Points on a hilly landscape, in no order, each with its height.
From any point a ball takes the steepest step (drop divided by distance) to one of its 2 nearest points. It stops when none of these is lower. Distance is the straight distance between rows; heights are no part of it.
ludin h=5.20: [ -1,  -3, -20,  -4, -23,  25,   3, -19, -12,   2,  17, -22,  -2,  -8, -19,
  -2,   1,   7,  -5,  -5,  17,  -3,   4,  17, -24,  20,   4,  13,   8,  21,
  15,  18, -15, -12,  -4,  18, -16,  22]
Nebes h=6.09: [ -3, -19,  12,  19, -11,  25,  25,  -2, -16,  -5,  -3,  13,  -7,   5,   4,
   5,  -9,   2, -17,   3,  -8, -14,   0,   7,  -6,  -3,  -6,  19,   5,  -5,
   1,  -2, -24,   8,  16,  -2,  12,  17]
revuf h=7.44: [ -4, -15,   4,  10,   1,  -7,   4,  27,  -6,  -6,  -6,  18,  -5,   6,   7,
   6,  17, -10,   6,   4,   5,  10,  -8, -19,  27, -16,   1,   8,  10, -30,
   1, -16,  -1,  -5,  -1, -11,  14,   2]
tife h=7.25: [  6,   9,  16, -21, -14,   4, -22, -20,  24,  -9,   5, -12, -16, -27,  -3,
   6, -11,  10, -35,  10,  13,   2,   1,  37, -19,  28,  23,   2,  -7,   3,
 -22,  11,   9,   0,  16,   0, -14,  -7]
riti h=4.03: [  9,  16,  -7,   6,   2,  11,  -7, -14, -12,  -7,   3,  -4,  -7,  -9, -21,
  12,   5,  19,  15, -34, -18,  -4,  25,  -2,  -8,   4,   3, -23,   7,  29,
  27,   0,  -4,  17,  -1,  10,   3,  -5]
kol h=6.28: [-12,   8, -13,   2,  20, -23,  -9,  24,   7,  11,  -9,  -5,  15,  13,  18,
 -14,   8, -13,  26,   6,   2,  15, -15, -18,  23, -15,  -4,  -5,  -5,  -6,
   1,   5,  15,  -9, -23,  -6,  -3,  -7]
Nadez h=3.33: [ -3, -26, -16, -20, -29, -12, -26,  11,  14, -11,  10, -14, -22, -22, -16,
  19,   5, -10, -11,  23,  43,  20, -12,   8,   0,  22,  26,  11,   6, -22,
  -5,  -6,  -2, -14,   3,   9, -16,  12]
buzo h=5.77: [ 14,  10,  -7, -13,  18, -10, -15,  -9, -10, -13,  -3,  -6,  -2,   6, -29,
   2,  16,   9,  41, -24, -14,   4,  15, -18,   6,  -7,   7, -31,  10,  18,
  16,  -7,  16,   0, -19,  -6,   6, -27]
kenub h=6.81: [-10,   6,  -7,  19,  23, -19,   7,  25,   0,  23, -14,  10,  12,  24,  28,
 -17,   5, -15,  18,  -4, -12,  -1, -10, -21,  25, -23, -10,  -4,  -3,  -8,
  10,   4,   4,  -4, -16, -10,  12,  -6]
gurul h=8.07: [ 10,  -7,   9, -13,  11, -22, -17,   7,   2,  -3,   4,   8, -19,  -2, -14,
   9,  18,  12,   5, -18, -11,   7,  10,  -3,  18,  -9,  16, -24,  15,   5,
   8, -12,  25,  10,  -5, -13,  17, -24]
berup h=6.82: [ 13,   7, -22, -23,   7, -13,  -7, -14, -12, -38,  10,  -9,  16, -13, -24,
  -4,  11,   0,  43,  -8,  21,  20,  12, -21,  -6,  -4,  19, -17,  24,  -5,
   2, -26,  18, -24, -23,  -6,  -3, -18]
nidip h=5.31: [  7,  11,  -3,  -9,  18,  -9,  -2,  -5, -10, -21,   1,   0,  11,  -1, -11,
  -4,   7,   1,  34, -15,  -7,  10,  15, -18,   7, -14,   0, -21,   9,   8,
   2, -17,  21,  -5, -12,  -6,   6, -16]
pupav h=2.67: [ -6,  24,  -8,   3,   6,  14,   9, -20,  -2,  21,   5, -17,  13,  13,   7,
 -13, -10,   9,   4,  -1, -19, -21,  -2,   5, -11,   4, -13,  -4, -18,  35,
   5,  33,  -7,   6, -15,  17, -13,  10]
neme h=5.74: [  5, -26,  17,  20, -10,  17,  13,  10, -16,  -6,  -7,  23, -24,  -2,  -5,
  20,   0,   8, -19,  -4,  -9, -12,   4,   2,  -1,  -2,  -2,  13,  12, -16,
   6, -14, -17,  10,  28,  -1,  15,   8]
mun h=2.23: [  3,  11,  21,   3,  17,  -9,  12,  -2,   6,  -9,  -9,  19,  12,   2,  21,
 -14,  -4,  -2,   7,  -6, -11,   8,   7, -11,   8, -21, -16,  -3,  -2, -14,
 -13, -23,  10,   2,   6, -17,  15, -15]
gozo h=6.23: [ -5,   2,  -2,  -3,  -1,   8,  16,  -1,   6, -11,   2,  -8,  28,   6,  22,
 -34,  -3, -21,   7,  26,  20,   5,  -8,  -5,  -2,   1, -12,  33, -12, -22,
 -21,  -1, -12, -21, -13,  -4,  -7,  14]
zuva h=7.05: [  5,  -4,  13,  -7, -20,   9, -11,  -9,  12,  -8,   7,   1, -18, -16,  -5,
  13,  -9,  11, -30,   5,   6,  -2,   3,  27, -14,  24,  14,   4,  -3,   3,
 -15,   6,  -1,   3,  19,   0,  -6,   4]
dasi h=5.18: [ 12,  11,  13,   3, -14,  29,  12, -29, -14, -34,   4,   7,   1, -17,  -7,
   6,  -7,  19,   0, -24, -11,  -7,  33,   8, -26,   5,   5,  -6,  13,   5,
  -1, -12, -14,   1,   6,   0,   6,  -1]
vas h=4.49: [ -6,   4, -21, -12, -20,  10, -13, -16,  -1,  -5,  15, -23,   4, -13, -14,
  -6,  -2,   3,   4,   8,  24,   6,   3,   8, -17,  16,   7,   6,   4,  11,
   4,  11,  -1, -19, -12,  18, -18,  10]
lemen h=5.41: [-15,  10,  -5,   5,  17, -13,   5,  13,  15,  19,  -8,  -2,  23,  13,  34,
 -27,  -9, -26,   6,  15,  -1,  -3, -19, -11,  14,  -6, -15,   9, -15, -13,
  -8,  12,   0,  -2, -13,  -4,  -2,   4]
todo h=8.10: [  2, -13,  20,   0,  -8,   9,  13,   1,   3, -19,   0,  19,   0,  -8,  12,
   6,  -2,  -5, -16,   5,   5,   4,   2,   2,  -1,  -1,  -3,  23,   4, -24,
 -24, -21,  -6,  -4,  16, -13,   8,   3]
Fize h=5.44: [ -8, -18, -16,  -2, -12,   2,  -9,   3,   2,  17,   5, -14,  -3,   5,  -7,
   1,  -4,  -9,  -5,  21,  16,  -4, -20,   6,  -2,  13,   4,  16,  -7,   4,
   3,  18, -13,  -3,  -3,  14, -14,  22]
gema h=7.88: [ 12, -22,  18,  -7, -12,  -8,  -7,  16,  11, -17,  -2,  12, -14, -19,   4,
  18,   5,  -4, -20,   9,  17,  13,  -3,   6,   6,  -1,   7,  15,   5, -33,
 -18, -27,   3,   0,  17, -13,  10,  -8]
mifo h=7.42: [  9,  18,   2, -36,  12, -20, -13, -15,  18, -25,  10,  -8,   8, -33,  -7,
  -7,  -4,   4,   2,  -1,   9,  17,   9,   2,  -2,   0,  10, -18,   9,  -2,
 -21, -11,  30,  -7,  -8,  -5,  -3, -33]
pinur h=5.99: [-12,  -7,  -6,  11,  13, -10,   7,  19,  16,  37,  -8,  -4,  11,  20,  24,
 -15,  -8, -22, -10,  21,   0, -10, -27,   4,   7,   1,  -9,  15, -25,  -6,
  -4,  25, -10,   3,  -7,   4,  -1,  12]
dipi h=2.92: [  4,  10,  -3,  -3,   3,   1, -19,  -2,   2,  27,   7,  -3, -19,   6, -20,
  30,   6,  19,  -8, -27, -25, -14,  10,   7, -11,   7,  -1, -24,  -3,  40,
  26,  23,  -2,  25,  -1,  19,  -9,  -2]
Gopi h=4.61: [  9,  14,   9,   8,  -1,  20,  12, -17, -18, -18,  -1,   6,   5,  -5,  -9,
   6,  -1,  18,   9, -27, -14, -10,  29,   0, -12,  -4,  -9, -17,   6,  16,
  15,  -6, -12,  10,   1,   7,   4,   3]
bip h=7.95: [  8,  16,  29, -23,   4,   0,  -8, -18,  25, -22,   0,   9,   2, -30,  14,
  -9, -13,   7, -21,   2,   1,   9,  12,  19, -11,  10,   0,   0,  -2,  -9,
 -31,  -7,  19,   4,  15,  -9,  -1, -21]
Zerur h=4.71: [ -6,  21, -10,  -5,  -6,  12,  17, -27,  -8, -16,   6, -20,  32,  -1,   2,
 -36,  -7,  -6,  22,  13,   9,   3,   6,   4, -14,   2,  -7,  13,  -3,   6,
  -9,   5,  -5, -22, -21,   3, -16,   9]
mivo h=4.31: [  2,  19,  27,  17,  10,  14,  27, -18,  -8,   1,  -8,  13,   7,   9,  11,
  -7, -12,  11,  -5, -17, -31, -21,  23,   7, -15,  -9, -19, -11,  -6,  14,
   0,   0, -11,  19,  10,  -3,  14,  -8]
Tinal h=4.66: [  0,  -2, -38,  -4, -13, -11, -15,  -1, -14,  -1,  13, -19,  -2,  -3, -28,
   2,  15,   3,  25,  -9,  21,  11,   1, -16,  -4,   5,  10, -11,  15,  16,
  26,  -2,   7, -13, -22,  10, -14,   4]
lili h=5.14: [  3,  -6,   3, -12,  -4,  -1,   7,  14,  14, -27,   3,   8,  24, -11,  18,
  -6,   8, -21,   1,  16,  29,  23,  -1,  -8,  10,  -3, -10,  22,   7, -44,
 -29, -30,  -2, -23,  -4, -15,  -1,   1]
Buki h=3.50: [ -3,  11,  10,   7,  12,   4,  19,  -1,  -1, -11,  -2,   6,  25,   1,  16,
 -20,  -9,  -5,  15,   3,  -1,   0,   5, -10,   1, -13, -18,  10,  -4,  -8,
 -11, -12,  -3,  -6,  -8, -14,   5,  -5]
Luru h=7.68: [  6, -28,   8,   1,  -3,  -7,  -1,  23,  -3, -13,  -3,  24, -12,  -4,   8,
  23,  12,  -8,  -8,   5,  10,  12,  -5,  -9,  17,  -9,   6,   9,  10, -40,
  -6, -33,  -2,  -1,  10, -18,  17,   0]
damu h=3.92: [ -3, -10,  -5,  16,  13, -18, -14,  30,  -4,  33, -12,  19, -27,  20,  -3,
  16,  16,   2,  -1, -10, -24,  -5,  -9,  -9,  28, -22,   1, -15,   3,   1,
  16,   8,  10,   9,   4,  -4,  20,  -5]
begas h=4.51: [-15,  20,  -7,   8,  12,  -3,  10,  -4,   2,  16,  -6, -10,  23,  18,  18,
 -23, -11, -11,  11,   6,  -7,  -9, -12,  -6,   5, -12, -13,   1, -14,  14,
   0,  19,   2,  -5, -20,   4,   0,   2]
Vaf h=8.13: [ 14,   2,  37,  -9,  -7,  12,   0, -19,  15, -22,  -4,  16,  -5, -18,  13,
   3,  -7,   9, -34,   3,   2,  -1,   8,  28, -15,  16,   2,  11,  -4, -17,
 -27,  -7,   2,   3,  31, -15,   4, -13]
zas h=5.15: [  6,   0,  25,  -6,  10, -11, -15,   1,  11,   4,  -5,  18, -30,  -7,  -5,
  19,  -3,  22, -29, -21, -26,  -5,   3,  12,   1,  -2,   4, -26,   0,  10,
  -2,  -6,  14,  30,  23, -10,  14, -18]
dapet h=3.02: [  1, -28,  -3,   2, -19,  15,  17,  15, -13, -26,   8,   9,   8,  -5,   0,
   4,   5, -19,  -4,  21,  30,  14,  -3, -11,   1,   3,  -2,  31,  13, -43,
  -8, -22, -19, -20,   3,  -2,   2,  23]
melu h=6.47: [  5,  30,  -1, -25,  10,  -4,  -1, -24,   9, -25,   6, -13,  33, -21,   1,
 -27,  -8,   2,  23,   4,   7,   7,  11,  -1, -16,   3,   0,  -9,  -2,   6,
 -23,  -2,  17, -16, -15,  -3, -12, -24]
zumo h=6.27: [ 12,   9, -28, -21,   9, -11, -19, -16,  -9, -22,   7, -17,   4,  -6, -35,
   3,  16,   7,  43, -22,   6,  14,  13, -16,  -8,   3,  19, -24,  20,  12,
  19, -12,  19, -11, -22,   0,  -6, -19]
dirum h=3.11: [ -6,   9,  18,   1,  20, -14,   2,   5,  15,  13, -14,  17,   3,   6,  20,
  -9,  -2,  -6,  -1,  -4, -19,   1,  -5,  -6,  14, -18, -15,  -9,  -6,  -9,
  -7,  -5,  14,  14,   8, -16,   7, -21]
bado h=6.56: [ -5,  24, -21, -21,  20, -28, -25,  -4,  11,  10,   3, -22,  13,   5, -12,
 -11,   7,   7,  28,   1,   0,   8, -12, -15,  -1,  -6,   1, -26,  -8,  28,
   7,  12,  23,  -7, -28,   5, -18, -19]
luk h=6.49: [  0, -17,   6,  19,  -1,   9,   6,   9,  -5,  25,  -7,  11, -26,  10,  -3,
  25,  -4,   4, -25,  -3, -21, -23,  -9,  12,   5,   4,   1,   4,  -4,   7,
   9,  11, -13,  25,  22,   4,  10,   9]
nobib h=4.62: [  7,  -7,   1, -10, -26,  17,  -1, -17,  10,  -4,   9, -14,  -7,  -6,  -6,
  -6,  -7,  -3, -24,  25,  16,   2, -14,  34, -20,  33,  15,  22, -12,  -1,
 -19,  21, -13, -10,   8,  10, -18,  19]
raf h=2.02: [ -3, -13, -31, -26, -26, -17, -25,   6,   3, -14,  15, -17, -11, -26, -27,
  11,   7,  -8,  -3,  13,  49,  25,  -3,   0,  -7,  15,  28,  -2,  12, -12,
   6,  -6,  16, -23, -10,   7, -21,   3]
sigap h=2.44: [ -2,  18,   6,   6,  15,   4,  -7,  -3,   3,  28,  -3,   2, -11,  10,  -7,
  14,   1,  20,  -8, -22, -38, -19,  11,   4,  -4,  -2,  -6, -29, -15,  38,
  13,  21,   2,  28,   3,  15,  -1, -12]
fof h=4.08: [ -1,   2,  -1, -12,  -9,  11,  -8, -19,  14,  12,   6, -17,   2,   3,  -2,
  -9, -13,   4, -19,  20,   3,  -5, -11,  28, -12,  25,   3,  12, -18,  15,
  -9,  30,  -5,  -2,   4,  11, -18,  13]
Vevi h=2.30: [  4, -35,  -2,  -4, -24,   2,   2,  17,   5, -19,   7,   0,  -7, -13,   1,
  15,   5, -17, -13,  26,  31,  13, -14,  -1,   6,   9,   6,  24,   9, -41,
 -12, -19, -18, -13,  12,  -4,  -4,  16]
bam h=8.30: [ 11,  -6,  32,   5, -12,  21,  19, -13,   1, -22,  -4,  17,  -3, -10,  10,
  -3, -12,   2, -24,  10,  -3,  -2,   5,  17, -16,  10,  -2,  25,  -1, -21,
 -23, -15, -16,   1,  25,  -8,   9,   7]
gav h=5.75: [  2,  -3, -21,   6, -29,  35,  13, -16, -30,  -7,  17, -13,   2,  -8, -23,
   6,   7,  10,   6, -13,   8,   0,  15,   4, -23,   8,  -2,   7,  16,  17,
  22,   5, -27, -12,  -4,  16,  -9,  17]
mapos h=4.72: [  1, -12,  26,  12,   0,   6,  15,   2,   9,  12, -12,  19, -15,   7,  22,
   6,  -9,  -6, -30,   7,  -8, -17, -15,  14,   0,  -5,  -6,  16, -11, -22,
 -18,  -5, -12,  14,  33,  -8,  11,   2]
Buzig h=4.59: [ -5,  11,  15,  15,   6,  11,  35, -11,  -7,  -8,  -5,   1,  26,  17,  22,
 -29, -16, -13,   2,   5,  -7, -12,   3,  -2,  -3,  -9, -20,  20, -10,  -9,
 -12,   2, -13,  -2,  -9,  -6,  11,   9]
Sipez h=7.02: [ 12,  29,  -7, -33,  11,  -5, -13, -32,  11, -41,   8, -12,  23, -28, -16,
 -10,  -9,   5,  23,  -6,   7,  12,  17,  -6, -11,   8,  11, -20,  14,   4,
 -18,  -8,  28, -14, -14,  -7,  -9, -35]
vuna h=4.25: [  6, -14,   2,  -9, -14,   4,   3,   8,  -6, -34,   7,   8,  11, -14,   3,
   2,   5, -11,   2,  12,  31,  19,   8, -12,   5,   0,   4,  21,  14, -40,
 -17, -30,  -4, -25,  -3,  -7,   0,   9]
Vosuv h=5.91: [ -7,  -4,  -5,  -8,   3,   1,   5,  13,  14,  -7,   1,   0,  25,  -5,  26,
 -20,   3, -25,   4,  22,  22,  15,  -7, -10,  14,  -4, -12,  17,  -6, -35,
 -25, -11,  -1, -19,  -8,  -3,  -5,   5]
nedel h=5.48: [ -7,   2,   1,   7,   0,  15,  28, -11,  -4,  -4,  -1,  -8,  28,   9,  15,
 -33, -10, -18,   0,  19,   3,   0,  -3,   5,  -9,   5,  -8,  31, -10,  -6,
 -11,   7, -19, -14,  -8,  -1,  -1,  22]
badal h=3.64: [-13,  19, -18,   5,   8,   7,   8,  -7,  -5,  22,   7, -23,  22,  18,   9,
 -21, -10, -11,  14,   7,  -3, -13,  -3,  -3,  -6,   0, -12,  -2, -13,  24,
   8,  27,  -4,  -6, -22,  18, -14,  11]
luz h=5.96: [  1,  19, -21,   0,  14, -10, -17,  -3,  -5,  14,   2, -18,   7,  15,  -8,
  -2,   7,  10,  29, -10,  -6,   0,   0, -14,  -3,  -8,  -5, -22,  -3,  31,
  19,  13,   9,  -2, -19,  13, -11,  -5]
bol h=2.98: [ -3,   9,  13,  29,  16,  -1,  18,  11, -14,  12, -15,  22,  -2,  22,  13,
   0,   0,  -1,   5, -17, -34, -13,   5, -13,  14, -22, -13,  -8,   3,   2,
  10,  -4,  -2,  16,   8,  -9,  19,  -5]
pimu h=6.63: [  7, -29,  11,  15, -13,   5,  -5,  13,   3,  29,  -8,   4, -33,   3, -11,
  25,  -5,   6, -28,   8,  -3, -19, -19,  19,  -4,   9,  10,   8,  -8,   5,
   4,   8, -14,  17,  30,   7,   2,  17]
vopo h=6.31: [ -1,  -5,   4,  19,   1,   8,   5,   7, -11,  18,  -1,  14, -16,   9,   0,
  14,  -4,  10,  -9, -12, -20, -19,   5,  -1,   6,  -5,  -7,  -7,   0,  14,
  12,   4,  -5,  16,  10,   5,  14,  10]
Lozin h=3.74: [ -7,   6,  -1,   3,  15, -18, -11,  11,  11,  21,  -8,   9,   1,   9,  10,
   2,   2,   3,   6,  -3, -18,   1, -12,  -8,  17, -13,  -6, -18,  -6,   6,
  -2,   8,  15,  11,  -1,  -7,   6, -13]
vafi h=5.83: [-13,  -9,  -8,   3,   0,  -5,  -4,  11,  10,  25,   0,  -6,   0,   8,  10,
  -2,  -6, -13,  -6,  17,   7,  -3, -21,  -1,  10,   3,  -6,  11, -13,   0,
   0,  14,  -6,   4,  -4,   4,  -5,  11]
zuguz h=3.54: [ -6,  -7, -40, -19, -28, -15, -28,   2, -10,  -8,  16, -19,  -6, -16, -33,
  12,  13,   3,  15,   0,  41,  23,   5, -10, -13,  15,  23,  -9,  22,   7,
  22,  -4,  18, -17, -16,  12, -22,   5]
Mor h=8.20: [ 17,  -3,  15, -26,  14, -24, -24,   7,  12, -11,   4,   6, -29, -19, -18,
  14,  14,   9, -14, -18,  -2,  13,   9,   5,  14,   2,  19, -25,  14,  -1,
  -3, -10,  30,  12,   7, -12,  13, -26]
donuz h=3.40: [  2, -25,  -6, -18, -21,  -3, -18,  14,  19, -13,   9, -10,  -5, -16,   0,
   7,   3, -16, -13,  25,  40,  16, -18,   8,   3,  17,  10,  20,  -4, -31,
 -20,  -6,  -4, -17,   6,  -1, -16,  11]
Vos h=5.05: [  5, -24, -14,  -5, -22,   7,  -2,  -4,   8,  10,   9, -17,  -5,   0,  -4,
  -7, -10, -15, -15,  28,  26,   3, -27,  24, -11,  23,  10,  27, -11,  -1,
  -6,  22, -19,  -5,   5,  12, -19,  26]
Gapo h=7.90: [  3,   3,  -5, -20,  11, -18, -25,   2,   8,   0,   2,  -6, -13,  -9, -21,
  13,  11,  16,   5, -12,  -9,   6,   8,   0,   3,   1,  12, -28,   6,  22,
   5,   6,  23,   6,  -9,   1,  -1, -13]
Mobo h=7.69: [  0,   4,   3, -15,   9, -24, -19,   8,  24,   6,   4,  -4, -12, -14,  -6,
  10,   1,   8, -13,   2,   3,   9,  -7,   7,   4,   3,   6, -16,  -4,   7,
  -5,   7,  24,   5,   1,  -6,  -7, -14]
Kifo h=4.69: [ -3,  17,  24,   6,   7,   3,   2, -17,   6,   7,  -6,  11,  -4,  -1,   8,
   4,  -9,  13, -18,  -6, -24, -20,   8,  11,  -9,  -3,  -8, -12, -11,  15,
  -8,   3,   0,  23,  15,  -2,   7, -12]
Nuvor h=3.46: [ 13,   9,  -6,   8,   1,  17,  -9,  -8, -14,  13,   4,  -4, -21,   0, -20,
  26,  12,  29,   2, -41, -25, -12,  26,  -1,  -8,   1,   0, -18,   5,  40,
  34,  10, -17,  28,   1,  17,  -2,   2]
veser h=6.05: [  0, -15,  10,  23,  -2,  10,  14,   7, -24,   0,  -8,  22, -23,   9,  -6,
  20,   5,   9, -10, -18, -23, -13,  14,  -1,   8, -11,  -2,  -7,  11,   0,
  18, -17,  -8,  24,  18,  -2,  22,   2]
Zabu h=6.39: [ -6,   8, -15,  12,  13,  -6,   0,   5, -18,   4,  -3,  -9,   9,  14,  -1,
  -5,   5,   2,  31, -12,  -9,   1,   4, -15,  10,  -9,  -5, -13,   1,  16,
  18,   6,   2,   2, -18,   7,  -2,   1]
Fuzem h=3.73: [ -1,  13,  17,  29,  12,  13,  33,  -6, -21,   3, -13,  13,  10,  18,  14,
  -9,  -9,   4,  13, -21, -33, -20,  17,  -8,   0, -23, -21,  -3,  -3,   5,
  10, -10, -11,  12,   7,  -4,  19,  -1]
Sefam h=7.70: [  8,  23,  18, -33,  14, -17, -16, -10,  33, -17,   3,  -2,   5, -37,   6,
 -11,  -6,   0, -13,   4,   8,  17,   3,   8,   3,   7,   2, -16,  -1,  -9,
 -28,  -7,  29,  -5,  10, -16,  -5, -35]
muf h=6.83: [  7, -25,  12,   2, -16,  10,  -4,   6,  10,   7,   2,  -2, -21,  -9,   0,
  18,  -6,  -2, -26,  12,   9,  -7, -14,  16,  -8,  15,  12,  16,  -9, -11,
  -7,   5, -10,  11,  24,   0,  -1,  12]
miro h=3.49: [ -6,   9,  -1,   2,  -5,  20,   6, -21,   2,  13,   8, -15,   3,  10,   1,
  -7, -13,   7, -12,   6, -10, -13,  -2,  20, -16,  17,  -5,   8, -16,  26,
   1,  25, -11,   1,  -2,  14, -10,  16]
magil h=5.32: [-12,   3,  11,  21,  13,   9,  30,   8,  -6,  11, -12,  11,  12,  18,  26,
 -16, -12, -12,  -6,   3, -14, -18,  -1,  -6,   6, -14, -19,  20, -10, -12,
  -5,   3, -13,   4,   5,  -4,  16,  11]
kud h=7.48: [  2,   8,  11, -26,  -1, -17, -26,  -4,  28,   2,   3, -10,  -9, -28,  -3,
  12,  -8,   9, -26,  10,  12,  10,  -6,  19,  -7,  17,  14, -11,  -8,   4,
 -18,   4,  18,   3,   7,  -3,  -7, -16]
gapa h=5.40: [ -4,   3, -38,  -4,   0, -11, -23,   8, -12,  23,   5, -21,   1,  15, -22,
   7,  18,   5,  25,  -8,   6,   7,  -7, -20,   1,  -2,   4, -18,   5,  30,
  35,   9,   7,  -7, -21,  12, -17,   2]
fofot h=7.36: [  1,  10, -21, -13,   7, -14,  -4,  -3,  -3, -29,   4, -10,  24,  -9,  -3,
 -18,   7,  -7,  40,   1,  23,  23,   4, -23,   0, -11,   7,  -2,  13, -10,
  -6, -19,  15, -25, -22,  -8,  -6, -12]
zev h=5.95: [ -9, -10,   7,  14,   6,   1,  25,  17,   6,   6,  -9,  10,  11,  18,  29,
 -17,  -6, -27,  -8,  16,   4,  -1, -14,  -8,  11,  -9, -15,  22, -10, -37,
 -15,  -5, -16,  -3,   3,  -9,  10,   9]
tivar h=5.73: [ -1,  36,  -1, -17,   2,   9,  12, -32,  -3, -30,   5, -19,  48,  -6,  10,
 -34,  -7,  -3,  27,  12,   9,   8,  13,   2, -19,   3,  -8,   4,  -1,   2,
 -26,  -1,   4, -29, -20,  -6, -14, -10]
Sez h=4.64: [  2,  13,   1,   4,  12,  -1,  11,  -2, -13, -28,  -3,   7,  22,   6,   0,
 -10,   1,  -2,  35,  -9,  -5,   4,  13, -20,   7, -16,  -9,  -6,  10,  -6,
  -3, -20,   5, -13, -10,  -9,   5, -10]
Navu h=5.94: [ -5,  -9,  15,  30,  -1,  18,  39,   4, -22,  -5,  -9,  25,   4,  18,  17,
  -8,  -8,  -4,  -6,   1, -14, -17,   5,  -5,  -1, -14, -14,  17,   2, -16,
   7, -10, -26,   3,   9,  -6,  20,  18]
roge h=4.05: [ -3,  -1,   6,  17,  -1,  19,  18, -11,   5,  27,  -3,  -1,  -1,  17,   4,
  -9, -12,   1, -23,  11, -14, -21, -10,  19,  -7,   8, -10,   9, -18,  21,
   6,  26, -17,  12,  10,  12,   8,  17]
Lin h=1.79: [ -1,  27,   0,   5,  10,   9,  -1, -14,   2,  22,   0, -10,   4,   9,   1,
   3,  -8,  17,  -4, -11, -24, -19,  12,   7, -14,   4, -10, -21, -16,  43,
  12,  26,  -4,  17,  -5,  16, -11,   3]
fofo h=4.96: [  2,   4,  30,   0,   2,   2, -12, -14,  13,   4,  -3,  10, -25,  -8,   0,
  21, -12,  25, -31, -11, -21, -15,   6,  21, -13,  11,   1, -17,  -6,  16,
  -6,   4,   8,  32,  29,   1,   9, -14]
boper h=4.32: [ -5,  -7,  -6,   4,   7, -26, -24,  26,   4,  22,  -6,   2, -20,  12,  -7,
  12,  15,   5,  -1,  -6, -10,   3,  -9,  -7,  20,  -6,  11, -17,  -3,  13,
  15,  10,  15,  10,  -6,   0,   5, -11]
giti h=3.38: [-10,   1, -16,   3, -12,   9,   9, -14, -10,  -5,   6, -12,  16,  -1,  -2,
 -13,  -1,  -5,  13,   4,  16,   0,   0,  -3, -10,   7,  -2,  11,   5,  10,
   2,   8,  -2, -18, -14,  12, -12,  17]
rupam h=7.15: [ -6,  -9,   3,  14,  12, -14,   9,  27,   2,  18, -12,  16,   0,  17,  22,
  -6,  11, -17,   3,   5,  -8,   3, -10, -14,  28, -18,  -6,   4,  -3, -30,
   5,  -8,  -1,  -1,  -4, -10,   9,   0]
refar h=7.11: [ -7, -11, -30,  22,  -7,   2,   2,  25, -30,  20,   1,  -3,  -5,  25, -16,
   5,  17,  -3,  24, -12,  -6,  -2,  -2, -21,  15, -16,  -1,  -3,  14,  15,
  42,   7,  -6,  -4, -17,  17,  -2,  11]
Dipel h=3.57: [ -4,  -9,  12,  24,  15, -12,   4,  19,  -7,  28, -18,  28, -18,  22,   5,
  14,  10,   3,  -9, -12, -29, -13,  -2,  -2,  18, -17,  -3,  -9,   3,  -7,
  14,   0,   4,  20,  13, -10,  26,  -8]
Lova h=7.01: [-11,   8, -21, -10,   9, -21,  -4,  10,   4,  -8,  -2, -11,  28,   5,   9,
 -22,   8, -16,  40,  10,  17,  19, -12, -30,  13, -10,  -3,   0,   1, -13,
  -1,  -6,  16, -21, -25,  -2, -12,  -6]
tef h=4.76: [ -2, -24,  -9,  -1,  -7, -19, -26,  31,   4,  16,  -2,   7, -27,   5, -15,
  25,  16,   3,  -8,   3,   6,  12, -11,  -2,  23,  -1,  16,  -5,   6,  -5,
  12,  -2,  10,   2,   2,  -2,  -2,   3]
Labob h=6.26: [ -2,   4, -23,  13, -21,  34,  23, -18, -36,  -1,  10, -20,  12,   4, -16,
  -5,   1,   5,  24, -20,   7,  -8,   8,  -7, -20,   4,  -7,   7,  16,  22,
  34,   3, -31,  -9, -12,  22, -11,  25]
Pip h=4.41: [  1, -12,  16,  12,  -3,  11,  11,  -1,  15,  26, -13,   6, -11,  15,  14,
   1, -17,  -5, -29,  15, -13, -21, -17,  24,  -4,   7,  -8,  13, -21,  -4,
 -12,  17, -17,  13,  19,   4,   4,   8]
laba h=5.07: [  1, -31,   1,   8, -12, -12, -15,  27,  -2,  14, -10,   6, -32,   2,  -9,
  30,   9,   0, -19,   8,   8,   4, -17,   0,  16,   4,  18,   5,   2, -17,
   2,  -7,   0,  10,  17,  -5,   6,   5]
vonov h=6.78: [ -9,  -8, -20,  22,   3,  -5,   7,  16, -22,  11,  -1,   5,   4,  16,  -2,
  -3,   7,  -7,  18,  -2,   0,  -3,  -4, -21,  16, -14,  -6,   1,   2,   6,
  21,   2, -10,  -2,  -9,   5,   4,  11]
led h=5.39: [  9, -33,  12,  10, -16,   0,  -3,  18,  -9,  -2,  -2,  18, -39,  -9, -11,
  32,   5,   9, -28,  -5,  -1,   1,   1,   8,   9,   2,  15,   5,  13, -16,
  10, -14,  -2,  12,  33,  -5,  12,   5]

Where does a ball stop that starts at each point below?
bam -> kol
fofot -> mun
Fize -> Lin
Vaf -> giti
refar -> raf
vonov -> raf
